Each row is a point on a landscape with many valleys, with its height.
A ball rolls from a point to the lowest of its 2 nearest points, and stops where none of them is lower. Distance is the straight distance between rows; heights are no part of it.
pevad height 459: [103 109  99 159 148 116 152 114 101 140 110 146 129 147 164 147 113 134
  84  97 120 150 119 175 169  80 113 112 110 138 125 135 156 163 135  73
 135 117 124 134  80 138 193  90  88 111 154 173 126 134 111 156 110  88]
popi height 591: [ 63 129 157  84 140 108  69 125 136 143 150  78 119 117 151 158  54 131
 188 138 180 135 104  65 105 188 115 116 104 132 103 136 143 144 173 116
 126 109 157 150 119  97 109 152 149 103   8 106 156 154 151 114 104 133]
Vided height 662: [159 103 115  85 132 136 173 169 123  87 152 113 161 117  91 135 167 146
  95 152 104 116 187 137 130 171 136 156 176 138 117 114  66 142  85 130
  99 138 136 160 194  84 100 206 128 196 137  91  88  95 104 104 136 114]
ged height 412: [203 132  88 156  87 209 147 126 135 145 101 160 149 132  73 108 210  98
 162 136  83 112 124 137  87  77 135 137 149 147 109  99 149 131 119 144
  88 118  93 105 118 142 155  94  79 154 192  96 122  71  97 148 158 107]
silu height 350: [150 149 148 123  74 179 114 134 164 139  94 122 124  68 104 142 222 110
 198 139 103 129 147 126  70  97 151 100 146 106 168 161 108 109 173 150
 133 127 114  90  83 137  96  90 152 119 126  62  93 137 129 128 148 142]
gik height 528: [107 142 126 144 120 141 145 109 118 112 114 148 120 150 149  66 174 154
 127 137  62 104 104 126 118  93  77 170 147 118 121 130 119 110  71 142
 104 126 110  93 176 158 111 125 107 154 132 123 128  83 127 169 155 130]
tadez height 311: [114 132 109 114 147 167  73 179 144 146 118 104 149 152 157 143 107 129
 127 121 113  99 135  91 118 115 144 131  92 100  98 164 120  81 168 112
 156 116  86 179  52 118 136  13 112 111  78 135 157 135  78 166 114 104]
sori height 546: [ 56 134 129 189 187  57 120 145 170 122 113  93  99  68 137  94 150  90
 113 175 149 127 117 131 169 155 153 102 177 130 186 149 127  83 162 176
 112 107 160 104 151 150  64  84 179  44 123 144 113 128 153 105 145 151]
Ravof height 273: [157 140  81  97 110 203  64 188 117 145 112 110 171 139 101 129 120  98
 128 113  99  88 153  91 105 131 139 133 104 112 113 141 118  88 162 135
 147 101  96 169  62 111 139   4 134 138 121 106 171 112  65 150 121 110]
Puv height 561: [130 132 136 147 147 138 125 137 151 143 160  97 135 155 124 168 111 119
 132 138 160 108 157  78 110 172 128 121 141 153  95 117 113  97 170 148
 112 131 110 175  90 101 140 102 136 115  73 113 128 107 118 130 128 107]
vel height 536: [129 106 108 122 110 150 122 138 125 153 131 133 131 107  92 167 129 105
 111 111 123 142 177 146 118 121 172  88 125  95 154 167 136 143 153 117
 132 111 101 146  77 109 171  73 108  90 148 134  98 134  93 137 116 111]
fekal height 349: [136 133 158 121 150  39 127 143 112 138 123 146  64 156 175  87  89 173
  97 124 130 139  70 156 185 104 159 148 106 131 138 157 174 193 114  86
 175 165 151 143 136 144 151 230  88 114 141 172 105 188 142 103 129 103]
gezam height 480: [174 117  79  89 151 103 165 109 126  86 163 164 152 107  53 158 120 162
 105 106 149  97 137 163 131 176 120 169 107 149 105 138  83 176  40 109
 131 157 105 110 205 121 119 219 117 170 167 146 103  90 141 105 117 140]
tubo height 419: [159 124 177  99 147  92 145  80 129 116 144 155 115 136 101 143 126 186
 143  99 139 124  98 170 121 151 119 144  82 163  97 181 122 145  41  97
 146 186 102  93 187 156 134 238  85 131 129 182 104 104 144 131 135 128]
mik height 233: [158 141  67 113 121 220  98 176 131 102 113 112 179 121 113 134 176 106
 130 152  79  80 170  86  90 137 125 161 149 118 105 120  94  94 172 164
 118 120  93 159  98 129  99  33 137 161 106  52 144 110  82 123 124 106]
ropo height 513: [141 135  71 167 144 153 117 118 105 107 118 145 143 173 171 117  89 129
  98 123 148 108 101 121 149 105  84 145 129 132  93  30 120 116 151 143
 110 129 151 164 140 154 112 106 145 185 150 124 171 130 141 113 117 127]
gat height 368: [194 113  44 145  99 172 141 149 126 108 127 172 134 111  45 122 172 105
 123 141 124 107 163 133 118 118 151 157 138 119 140  88 139 179 116 143
  96 123  76 125 162 131 122 125 119 175 204  83 119  98 116 103 144 132]
Boduz height 557: [160 125 118  79 103 177  99 116 117 148 121 138 174 132  83 189 152 109
 159  85 109 152 185 143 106 128 119  72 109 116 119 153 123 137 152 110
 170 126  91 127  78 109 162 110 102 133 132 112 130 117 107 159 119 119]
vip height 638: [143  90 110  94 132 149 118 202 110 104 119 118 145 152 131  80  80 127
  89 139 100 100 150  84 131 142 153 179 137  95 127 104  87  81 103 132
 135 114 130 157 150 100  94  95 156 172 142 130 123 116  77 127 121 116]
medir height 556: [109 128 143  36 119 153 102 126  84  99 136 107 204 168 177 139 103 142
 150 103  91 148 131 109  96 156  78 123 110 104 108 100  59 107  91 124
 179 115 172 128 136  88 127 143 136 180  80 107 177 112  98 163  89 113]
lav height 484: [129 152 120 165 146 155 145  69 165 142 125 151 138 119 104 180 163 128
 181 117 167 116 127 138 115 115  90 108 101 168  86 139 165 133 180 121
 116 162  67  97 110 149 131 141  94 115 102 119 137 116 166 142 122 126]
mevi height 453: [139 128 128 196 110 151 173 111 130 155 110 136 127 124 130 112 166  91
 109 132 107 155 112 167 137  67 137 103 161 143 145 108 150 110 133 137
  82 115 141 112 102 147 179  89 103  99 193 153 117 106 115 148 153 110]
zutas height 344: [126 133 133 137 113 110 161  66 143 135 127 149 130  74  91 169 142 112
 167 128 169 165 132 146 135 122 112 100 121 147 140 126 183 178 165 117
 115 146 116  94 121 133 137 187 141  99 129 127 129 160 197 112 130 162]
bef height 584: [114 145 132 162 147 108 119 132 139 139 168 119  95 162 129 132  66 127
 117 155 195  89 121  77 129 169 138 128 129 157 104  97 145 116 147 160
  86 130 125 177 139 106 130 155 124 120  94 119 141 116 145  95 144 127]
dunif height 493: [125 136 124 107  83 163 133 149 110  85  91 123 130 117 166  40 154 127
 107 142  56 122 134 122 118  97 121 177 166  71 160 106 102 104  89 157
 120 125 151 102 187 144  74  89 160 179 161  83 128 139 111 129 127 136]
kugez height 461: [152 101 133  82 172 105 136 103 147 103 139 154 128 144  93 159 117 181
 135 106 149  97 143 156 117 164 125 153  93 146  85 185  77 125  58 105
 153 174  79 108 183 135 112 199  90 157 121 167  81  87 111 135 110 120]
Tafi height 490: [ 37 124 158 166 197  39 121 116 159 150 122  97  96 106 163 118 107 126
 136 158 168 150  94 122 186 149 121 115 143 149 129 155 160 134 166 124
 132 123 158 128 152 141 110 157 122  50  63 156 118 150 155 128 120 126]
fekuv height 274: [156 104 132 188 157 107 170 158 135 143 108 146  95 176 133  94 116 129
  94 152 148 117 134 131 165  98 166 147 140 149 120 106 142  86 124 137
 130 143 113 145 118 134 143 138 113 130 177 183  88 120 101 115 135 104]
pov height 473: [166 135 133  89  61 153 145 126  96  90  94 140 135 113 150  69 156 133
 119 112  47 166 124 142 123  89 109 163 133  80 165  80 107 137  57 127
 157 129 151  85 175 153 106 126 157 184 201 116 142 154 122 124 118 144]
Pani height 575: [106 133  83 182 152 143 154 104 142  87 120 127 155  98 149 121 177 105
 105 154 114 125 127 141 145 107  96 136 181 123 125  74 101  95 164 165
  84 128 156 116 169 157  81  81 171 145 144  95 139 119 154 130 128 145]
San height 482: [ 96 155 180 176 112 119  95 139 178 172 114  96  89 103 117 106 180 105
 193 150 140 117 106 107 109 125 154  89 149 135 160 172 167  94 176 161
 119 102 121 114  80 143  94  84 144  53  93 109 116 143 158 129 165 150]
moso height 576: [137 156 169  58  83 164 121 126  81 105 116 115 175 166 196  92 127 132
 138 100  76 167 136 115 100 120  89 120 129 100 131  87  99 112  85 130
 171 129 172 117 145 109 134 130 142 187 131  98 176 150 109 142 106 121]
gib height 544: [145 115 110 151 156 169 144 127 143 107 150 104 186 145 137 181 137 105
 114 137 132 123 158 112 121 162  93 122 151 151  73  69  85  93 191 141
 106 131 138 166  99 116 128  88 138 145  99 101 147 107 116 135 103 100]
rufo height 292: [188 124 143 141 109 140 188  79 159 127 150 163 144  83  50 186 185 111
 177 112 158 152 136 163 106 119 123 101 122 171 119 124 169 158 115 120
 116 156  94  78 129 122 154 213 109 120 160 133 110 107 178 120 153 156]
vefo height 455: [134 128 123 130 158 114 115 121 106 129 126 149 121 198 190 122  87 167
 119 103 153 121 111 121 153 120 108 128  97 146  97 106 149 143 135  97
 148 147 120 141 123 132 155 159  96 154 116 143 146 123 130 131 125  95]
sofu height 569: [149 122 186  74  79 155  97 157  90 147 110 104 144 154 159  91 125 110
 140  98  66 172 121 136  92 108 151 117 110  98 148 135 111  88  75 113
 173  84 171 126  93 109 155  73 154 134 151 157 146 139  81 159 117 143]
zudat height 348: [186 134  88 126  88 191 107 112 134 139 138 147 143 103  30 186 184  94
 181 104 144 115 160 137  71 138 136 115 118 144 135 130 145 165 163 125
 126 114  84 107  92 120 135 124 123 144 149  81 117  87 136 111 134 148]
Tel height 283: [172 120 127 128 143  67 157 141 141 135 110 171  89 137 115  86 112 160
  93 126 137 130 105 172 185  99 174 155 101 131 152 158 154 146 102 111
 167 180 127 136 127 151 145 219 108 121 206 196  93 174 127  97 122 126]
Pag height 451: [108 168 184 164  92 129 112 146 159 136 130  75  97  74 132 136 148  99
 164 165 141 135 156  89 108 154 155  81 177 124 174 149 147 108 186 178
 113 128 137 148  81 110 108 106 169  78  89  76 121 162 162  92 157 138]
maza height 535: [ 78 145 126 185 167  88 133  96 166 142 159  97  99 103  93 183 102 117
 154 172 206  99 155  84 129 179 123 110 133 164 122 147 161 150 195 150
 105 150  85 153 113 102 126 166 128  74  55 114 113 142 176  90 121 118]
mov height 318: [154 126  99 212 143 107 147 161 152 148 139 143  81 146  93 126 109  94
  87 164 169 105 152 109 163 122 192 142 127 135 147 118 143 115 166 166
 111 131  82 166 100 125 150 115 112 100 178 142 104 140 106  79 139 110]
lika height 492: [138 133 105 144 128 114 124 129  89 145  99 173 110 173 157 112 134 159
 116  98  97 115 121 154 139  63 116 109  88 126 127 151 180 174 116  76
 152 135  86 128  81 145 194 121  66 141 155 154 135 130 102 156 136  90]
Nomu height 510: [103 118 108 140 111 151 140 153 111 114 109 129 127 135 135  58 142 126
  95 148  71  97 111 119 118  96 123 177 158 101 140 126 116  93  88 143
  85  97 140 115 160 147 107  58 134 149 147 126 124 101 103 160 149 129]
sofe height 676: [134 114 147  83 119 120 158 155 130 108 136 129 122 122  97  97 163 157
 112 146  86 103 155 125 104 141 129 164 164 117 131 175  80 123  60 137
 113 134 123 128 181 111  93 169 114 161 126 124  69  91 101 140 140 138]
nugim height 353: [153 136 132 149 147  68 158  76 103  95 146 164 107 126 139 124 117 190
 122  96 136 123  59 167 159 122 101 165  62 160 107 121 157 173  44  96
 144 189  99  93 202 182 138 232 102 152 156 175 149 118 177 121 138 137]
ladu height 421: [126 143 127 116 110 178 155  78 130 133 103 128 176  95 156 180 156 117
 144 110 107 176 144 162 142  95  73  78 120 121 117 127 148 145 186  91
 138 145 122 110  71 140 167  88  98 106 117 111 154 160 134 172 105 105]
debut height 568: [ 81 136 161  70 153 116 107  96 126 113 137 102 139 122 174 153  93 158
 171 133 157 150 109  97 110 172  87 124 109 127 104 118 104 130 144 123
 141 146 164 109 156 117  90 182 157 131  44 106 147 146 155 127  96 134]
vek height 312: [159 171 127 124  75 191 104 114 143 148 128 114 141  88  74 184 175  92
 196 113 134 121 150 113  71 135 126  95 127 145 144 134 144 130 206 144
 114 119 114 130  55 126 116 101 146 120 103  62 131 133 151 107 130 144]
duv height 381: [144 155 180 131  83 133 124 137 162 137 109 133  91  85 108  99 201 108
 182 153 123 138 127 128  86 115 163 112 165 114 179 157 126 110 142 163
 127 131 139  82 120 137  86 150 166 110 143  91  87 143 157 106 162 161]
Bemad height 450: [133 127  69 119 124 107 153  94 108 104 172 169 127 114  52 155 112 140
 115 119 156  90 123 141 116 158 113 157 123 145 131 131 122 200  79 133
  86 112 107 112 191 125 127 174 129 146 146 121 123  95 159 102 126 160]
lus height 581: [147 136 117  51  91 143 109 125  77 125 149 142 184 132  96 160 115 125
 138  85 113 149 178 132 109 156 105  81 123 112 131 134 119 176 106 114
 167 129 120 131 131  74 161 168 121 165 133 115 157 117 121 142 124 121]
tere height 590: [128 158 133 149  92 137  91 140 130 158 152 160  83 145  72  73 150 134
 139 142 137  51 106 104  88 108 148 142 109 122 159 182 186 154  92 165
  82 112  85 107 135 142 128 125  97 123 131  99 113 102 120 137 174 147]
napi height 547: [144 101 140  95 119 142  96 157  97 164 104 121 145 163 135 145  98 113
 126  86 109 160 131 150 131 106 155 101  96 117 124 142 128 112 120  96
 186  94 146 144  54 117 179  77 123 119 144 181 141 138  83 161 111 126]
Derot height 408: [122 131 155 130 172  65 138 141 111 130 137 139  82 188 194 102  70 181
  96 126 156 124 100 129 169 116 141 130 108 156 110 127 152 144 110  96
 152 171 126 160 141 116 153 225  76 140 119 167 123 136 128 112 133  89]
deged height 558: [173 117 129 118 143 149  72 143 149 134 133 151 117 156  83 157 125 141
 167 113 165  75 174 101  90 162 165 132  78 123 104 173 131 122 143 132
 166 158  45 123 113 130 110 126 111 143 117 128  99 113 104 109 126 110]
vugub height 432: [184 137 108 181  94 206 172 114 137 129  88 134 167 103 129  99 209  88
 127 141  69 148 121 166 126  53 126 121 177 139 120  78 139  96 133 143
  85 123 133 108 114 152 162  69  91 136 199 108 131 100 102 153 157  95]
pibo height 390: [ 69 135 119 178 194 119 111 139 144 137 102 100 119 148 225 121 106 139
 115 141 143 127  89 114 169 109 104 134 121 139  90 122 137  94 197 108
 132 132 142 148  89 152 125  60 121  99  73 140 157 148 122 155 112  91]
vudog height 392: [106 136 134 150 138 100 166 171 136 111 140 132  96 117 165  90 100 141
  56 170 134 124 167 104 177 130 169 124 167 103 160 139 126 132 139 146
 116 178 119 176 153  98 142 153  95 117 156 127 107 163 113 108 136  83]
per height 520: [147 132 101 106 103 155  86 154  91 150 106 162 138 170 130 103 118 133
 122  95  98 115 144 126 115  97 136 118  97 106 130 160 149 150 119 100
 155 115  90 132  82 126 176  83  92 142 150 136 141 121  82 159 134 100]
lagi height 564: [ 62 132 146 121 134  96  83 126 161 154 151  89  99 101 108 180  69 128
 165 152 192 112 143  80 116 192 142 104 111 136 131 173 168 174 172 122
 123 122 112 161 101  94 119 164 122  77  27 107 122 159 159 104 116 135]
nuram height 414: [170 155 108 135  65 161 133 123 122 138 111 165 124 112 119 100 158 113
 137 117 111 144 129 133 116  84 138 110 136 108 157  95 155 149 142 141
 110 130 116 112 116 145 145 119 127 141 188  93 146 143 140 120 152 137]
tepa height 454: [ 82 109 141 134 176  74 111 132 152 154 126 111  93 130 164 157  74 151
 134 138 182 157 120 116 168 148 143 118 106 131 108 145 151 151 174 100
 157 136 140 151 113 131 128 150 112  82  78 157 120 176 137 120  96 114]
sagu height 439: [156 141 112 106  64 179 149  85 121 113 105 148 161  76 118 138 183 113
 162 102  83 172 119 160 105  87 100 115 131 109 153 100 124 150 123 121
 124 117 138  70 117 148 139 100 149 144 170  89 157 145 149 143 123 148]
Fakin height 415: [127 152 199 145  94 106 140 113 156 137 128 113 110  77 116 131 161  99
 170 153 152 167 138 137 117 137 146  84 177 149 168 139 148 114 163 160
 118 133 161 109 117 121 109 172 172  85 127 108 108 158 177  95 150 164]
tuguz height 587: [103 154 199  90  78 151 114 132 104 131 116  85 144 150 215  77 126 123
 129 110  79 173 111 121 103 105 120 115 134  94 147 120 118  98 103 123
 144 106 194 115 126 111 141  86 151 138 121 112 163 167 102 147 117 124]
zis height 223: [190  94  92 153 150 110 161 142 129 130 113 175 115 156 103 126  97 132
  83 122 149 132 153 163 178 102 169 148 115 136 129 104 124 136 117 111
 161 151 113 138 117 131 155 164 121 141 216 192  94 136 110  92 113 110]
kalo height 541: [ 84 128 152  74 135 104 118 152 135 121 140 102 111 116 162 115  85 157
 126 143 143 139 120  93 120 168 132 134 138 107 140 139  79 105 115 144
 132 128 178 133 157 105  86 141 170 129  86 114 123 149 122 120 108 144]
Peli height 612: [ 94 114 153 107 130 143 143 198 135  67 134  59 148 103 164 113 156 121
 103 173  88 107 146 106  99 163 147 163 197 106 142 116  43  65 109 160
  97 106 190 145 172  84  64  78 195 166  90  87 104 112 100 118 130 142]
Siz height 585: [ 89 109 115 147 140 142 155 126 131  59 135  84 166  90 182 111 155 107
  78 155 113 137 129 141 131 137 100 144 195 105 132  48  65  89 141 165
  84 120 210 136 196 124  69  85 198 163 137  90 138 126 147 116 114 139]
gebi height 530: [134 115  85 151 149 171 135 150 125  91 131 101 175 148 174 127 113 108
  91 138 124 116 126 108 137 141 107 153 156 119  89  39  81  75 172 147
 106 114 169 172 131 131 105  55 166 168 129 108 162 125 106 125 106 107]
Pomar height 489: [ 74 112 148 142 143  90 107 162 143 150 126 106  86 107 160 155  82 129
 109 140 154 156 149 117 163 150 188  92 128  99 148 177 161 147 171 115
 149 131 128 174  83 118 155  91 102  59  98 150 115 193 109 124 112 101]
Sebud height 516: [105 107 154  59 137  94  97 170 124 142 141  95 109 129 125  99  61 149
 119 127 121 116  73 118 118 161 155 185 108 105 144 156  74  99  61 126
 136  82 192 134 151 126  87 127 188 127 106 164 126 129 106 129 116 180]
zoko height 521: [ 37 151 148 188 198  32  96 132 163 143 107  99  97  89 141  85 162  90
 148 160 142 127  95 125 183 138 134  81 153 142 169 178 174 123 162 150
 134 102 134 106 146 160  87 111 127  22  80 149 120 137 151 128 153 140]
ralu height 701: [135 119 194 125 135 119 180  75 148 132 138 131 152 128 134 154 170 140
 150 135 118 172 126 159 123 123  83 109 150 153 108 135 117 104 101 122
 131 147 143  82 141 129 129 184 125 122 112 139 108 116 161 156 127 145]
sosaf height 467: [136 110 129  83 123 108  97 154  84 147 150 122 133 173 117 114  40 132
  90  97 136 129 114 122 136 150 145 134 102 136 134 123 108 149  80 107
 152  85 162 162 122 102 157 150 138 137 133 173 148 114 112 122 122 139]
Zezo height 562: [128 134 163 112 102  94 110 116 119 151 161 150  77 137  77  81 129 159
 137 131 113  93  83 131  96 130 137 165 106 129 145 199 144 145  46 141
 111 115 124  97 154 154 126 172 113 115 130 153 102 105 134 138 162 165]
povo height 391: [ 93 121 109 110 123 126 128  97 134 135 112 145 132  92 135 163 136 139
 146 112 128 158 149 138 142 117 114 105 110  92 141 157 141 182 175  99
 138 137 111 102 109 141 138 104 120 110 115 115 137 170 144 145  98 128]
zav height 207: [148 139 158 168 114  93 141  60  94 130 107 141 121 149 191 114 149 146
 125 106  85 182  49 176 155  63  65 132 100 159 118  79 182 159  94  89
 146 130 154  87 123 171 166 160 124 134 145 162 161 142 174 135 146 141]
fiko height 354: [104 136 106 121 170 142  75 152 126 135 115 115 131 171 185 139  79 146
 136 121 152 113 110  88 137 136 111 139  80 129  90 120 126 110 188 111
 152 124 127 160  79 138 122  78 127 123  66 120 172 147 114 143 100 104]
bim height 649: [163  70 111 103 133 162 165 178 123  97 126 109 167 147 113 106 140 116
  93 146  79 132 173 130 127 150 139 177 178 122 109  83  73  95  89 131
 114 115 144 153 178 114  95 129 138 186 156 129  99  94  75 113 118 116]
Sesi height 386: [170 161  67 153  78 182 117 117 139 151 116 177 115 118  70 108 182 120
 155 122 125  88 123 130  99  79 133 129 105 119 144 132 173 169 151 143
  98 132  67 103 101 155 151  95  93 133 185  87 134 111 122 134 155 127]
vuron height 503: [133 119 168  35 101 112  54 158  73 161 149 110 148 174 121 120  72 131
 142  78 101 131 114 115  98 149 146 113  83 116 119 163 115 117  59 101
 187  83 145 150 115  85 161 134 131 137 102 162 154 107  86 164 135 145]
Bukig height 508: [104 137 136 183 184 128 130  76 177 140 138 117 116 131 101 203 143 122
 176 142 200  94 147 110 117 165 101 112 104 178  82 150 148 113 193 141
 125 166  67 121 104 134 110 145 111 103  60 124 109 112 160 117 113 115]
Konis height 444: [135 141 130 128  76 134 137 116  84 121 105 150 119 125 170  83 131 132
 103 103  77 168 112 151 146  79 119 123 129  95 170  99 148 161 112 117
 130 125 155 106 133 156 161 109 136 145 186 124 157 165 132 132 135 126]
Zigem height 335: [204  96  85 132 118 159 178 111 142 117 147 173 151 102  40 177 183 116
 140 114 135 140 156 172 121 124 137 132 128 155 120 103 130 176  94 123
 123 129  90  97 147 122 148 169 112 159 196 128 111  82 138 125 133 140]
Gibeb height 599: [ 56 143 150 142 142 123 133 148 142  85 114  75 126  82 196  78 161 115
  97 157  98 129 135 119 126 138 120 134 195  97 159 132  81  72 128 170
 103 123 185 105 178 118  68  69 181 118 106  95 126 128 135 131 134 132]
Nid height 420: [104 122  71 151 129 123 148  84 129 126 159 145 127 105  54 182 119 111
 128 131 179  99 148 126 113 156 109 129 127 154 133 130 141 187 154 127
  75 106 114 120 140 110 133 132 131 117 113 112 129 112 168 108 111 156]
fir height 387: [124 127 124 116 122 114 110  92 124 144 154 140 116 116  78 157  89 119
 159 115 187 127 121 124 112 161 135 128 100 146 133 142 159 175 147 120
 119 117 125 123 130 131 126 167 141 108 110 129 133 146 165  95 117 166]
nar height 491: [157 125  87 124 144 128 118 137  89 105 125 165 127 184 155 105  76 153
 102 107 152 109 124 117 149 128 114 155 112 133 104  60 113 138 106 126
 141 149 122 148 164 138 118 168 125 194 159 135 146 116 133 108 128 116]
Vido height 515: [ 87  92 111 135 119 119 126 143 118 144 128 118 108  80 118 172  88 101
  85 124 144 159 159 161 153 151 201  88 122  85 179 182 146 151 159 108
 127 106 134 165  85 108 172  67 113  56 147 154 106 171 106 123 105 111]
vipag height 533: [146 129 148 146 151 130  97 112 166 154 137 129  94 156 108 181 117 141
 177 124 194 115 158 105 113 166 143 112  85 147  99 164 152 123 177 125
 158 161  53 134  81 135 123 142 106 101  89 128 111 139 136 111 121 111]
Dosuv height 603: [178 119 138  96 117 147 136 137 103 123 146 129 184 151 127 162 116 115
 107 108 130 163 200 126 141 153 120  73 152 130 111 100 115 140 141 114
 161 146 124 161 108  72 178 173 110 156 148 127 139 131 112 125 127  90]
suta height 563: [ 85 115 106 196 174 102 152 121 156 123 133 122 123  97 113 124 146  97
 104 162 152 120 119 132 156 136 120 133 170 141 138 103 107  86 163 171
  86 109 153 116 156 153  91  88 174 101 133 144 114 106 158 121 128 150]
madef height 284: [173 140 127 158 126 114 144  63  93  97 121 169 122 156 161 129 124 162
 131  91 120 147  62 160 144  99  67 144  83 161  93  56 169 156  57 101
 146 161 118  97 167 181 138 188 122 180 165 157 175 117 182 128 148 149]
keba height 352: [138 147 110 181 135 102 163 150 146 128 156 158  85 133  99 113 126 119
  82 175 159  89 159 103 162 130 170 140 152 125 148 130 145 138 138 179
  95 160  93 162 161 115 129 168 107 129 164 111 106 137 130  80 147 120]
gubi height 494: [125  95 148  68 147  99 110 190 118 147 160  91 138 153 116 128  44 129
  94 124 140 121 118 108 128 164 172 148 116 120 132 131  72  84  76 104
 145  86 166 174 132  75 136 113 159 121 116 188 139 110  90 137 123 151]
niv height 195: [105 132 138 158 137  94 150 101 123 114 118 112 120 113 193  99 116 121
  95 130 137 187 103 153 179  98 102 115 151 123 147  69 136 124 143 129
 123 149 189 120 166 157 119 148 160 124 165 142 148 171 172 112 130 139]
Rego height 106: [ 91 148 128 185 155  64 126  90  96 135 108 138  95 146 187  84 125 133
 105 123 124 146  54 151 189  70  97 128 123 144 134  89 185 158 141 116
 124 122 159 115 155 176 131 150 126 116 130 152 157 154 177 121 150 141]
danat height 625: [111  96 121 109 149 150 122 205 143 110 145  90 141 129 119 119 109 115
 106 173 113  77 145  78  99 158 157 171 155 104 127 133  73  67 104 145
  96  91 135 160 136  90  81  49 170 153  84 117 121  97  85 142 142 137]
Zab height 422: [ 76 107 155 121 144 111 124  91 152 151 115 107 124 102 143 175 118 129
 158 130 148 171 134 137 140 137 120  97 125 123 117 160 148 131 173 102
 148 117 139 121  97 133 119 121 123  78  67 142 121 166 147 149 102 133]
lidek height 426: [ 66 140 100 192 172 113 141 120 117 150  96 128 114 138 192 129 147 135
  91 125 124 116  99 157 184  73 102 118 119 144 118 149 165 127 174 101
 104 122 121 134  93 158 174  46  86  85 114 158 137 129 113 173 119  81]
diz height 531: [110 116 170  17 125 127  72 162 104 128 148  94 159 165 148 131  81 150
 162 103  98 120 116  95  81 164 133 134  87  99 109 153  69  87  67 122
 187  98 151 141 132  85 106 121 146 152  68 133 144 101  87 166 110 149]
non height 537: [123 129 172  96 112  88 132 131 126 140 159 106 102 130  99  82 105 148
 105 137  98 121  74 138 113 149 133 174 139 139 147 161  93 103  37 137
 107  94 187 116 163 137 103 165 163 111 124 164 107 106 132 125 148 180]
lidus height 429: [129 120 132  89 145  86 124 114 112 136 154 146 113 150 105 126  69 152
 121 110 156 120 103 132 136 166 136 153 100 142 123 152 112 156  89 110
 132 127 143 129 158 131 127 197 124 121 126 161 120 122 137 109 122 144]
vupo height 460: [163 142  97 143 109 184 158  64 152 123 114 159 175  97 100 173 194 111
 179 107 125 145 115 164 109  97  71 114 119 152 100  96 147 137 152 117
 116 139 108  75 108 158 136 124 119 132 146  97 159 118 167 156 129 153]
sibes height 689: [126 116 160 125 130 107 178 117 141 129 133 128 116 120 118 119 149 139
 107 143 109 148 138 152 138 124 132 132 161 131 135 151 105 108  92 134
 118 135 142 115 149 128 127 166 118 121 144 156  87 118 123 142 131 133]

Two balls start at each pair of points below. Name the first point that both come to, or write never.
medir and debut => sosaf
sibes and Zezo => never
Dosuv and moso => never

Where does a ball stop that starts at each point below?
tuguz => mik
lus => povo
kalo => rufo
non => rufo
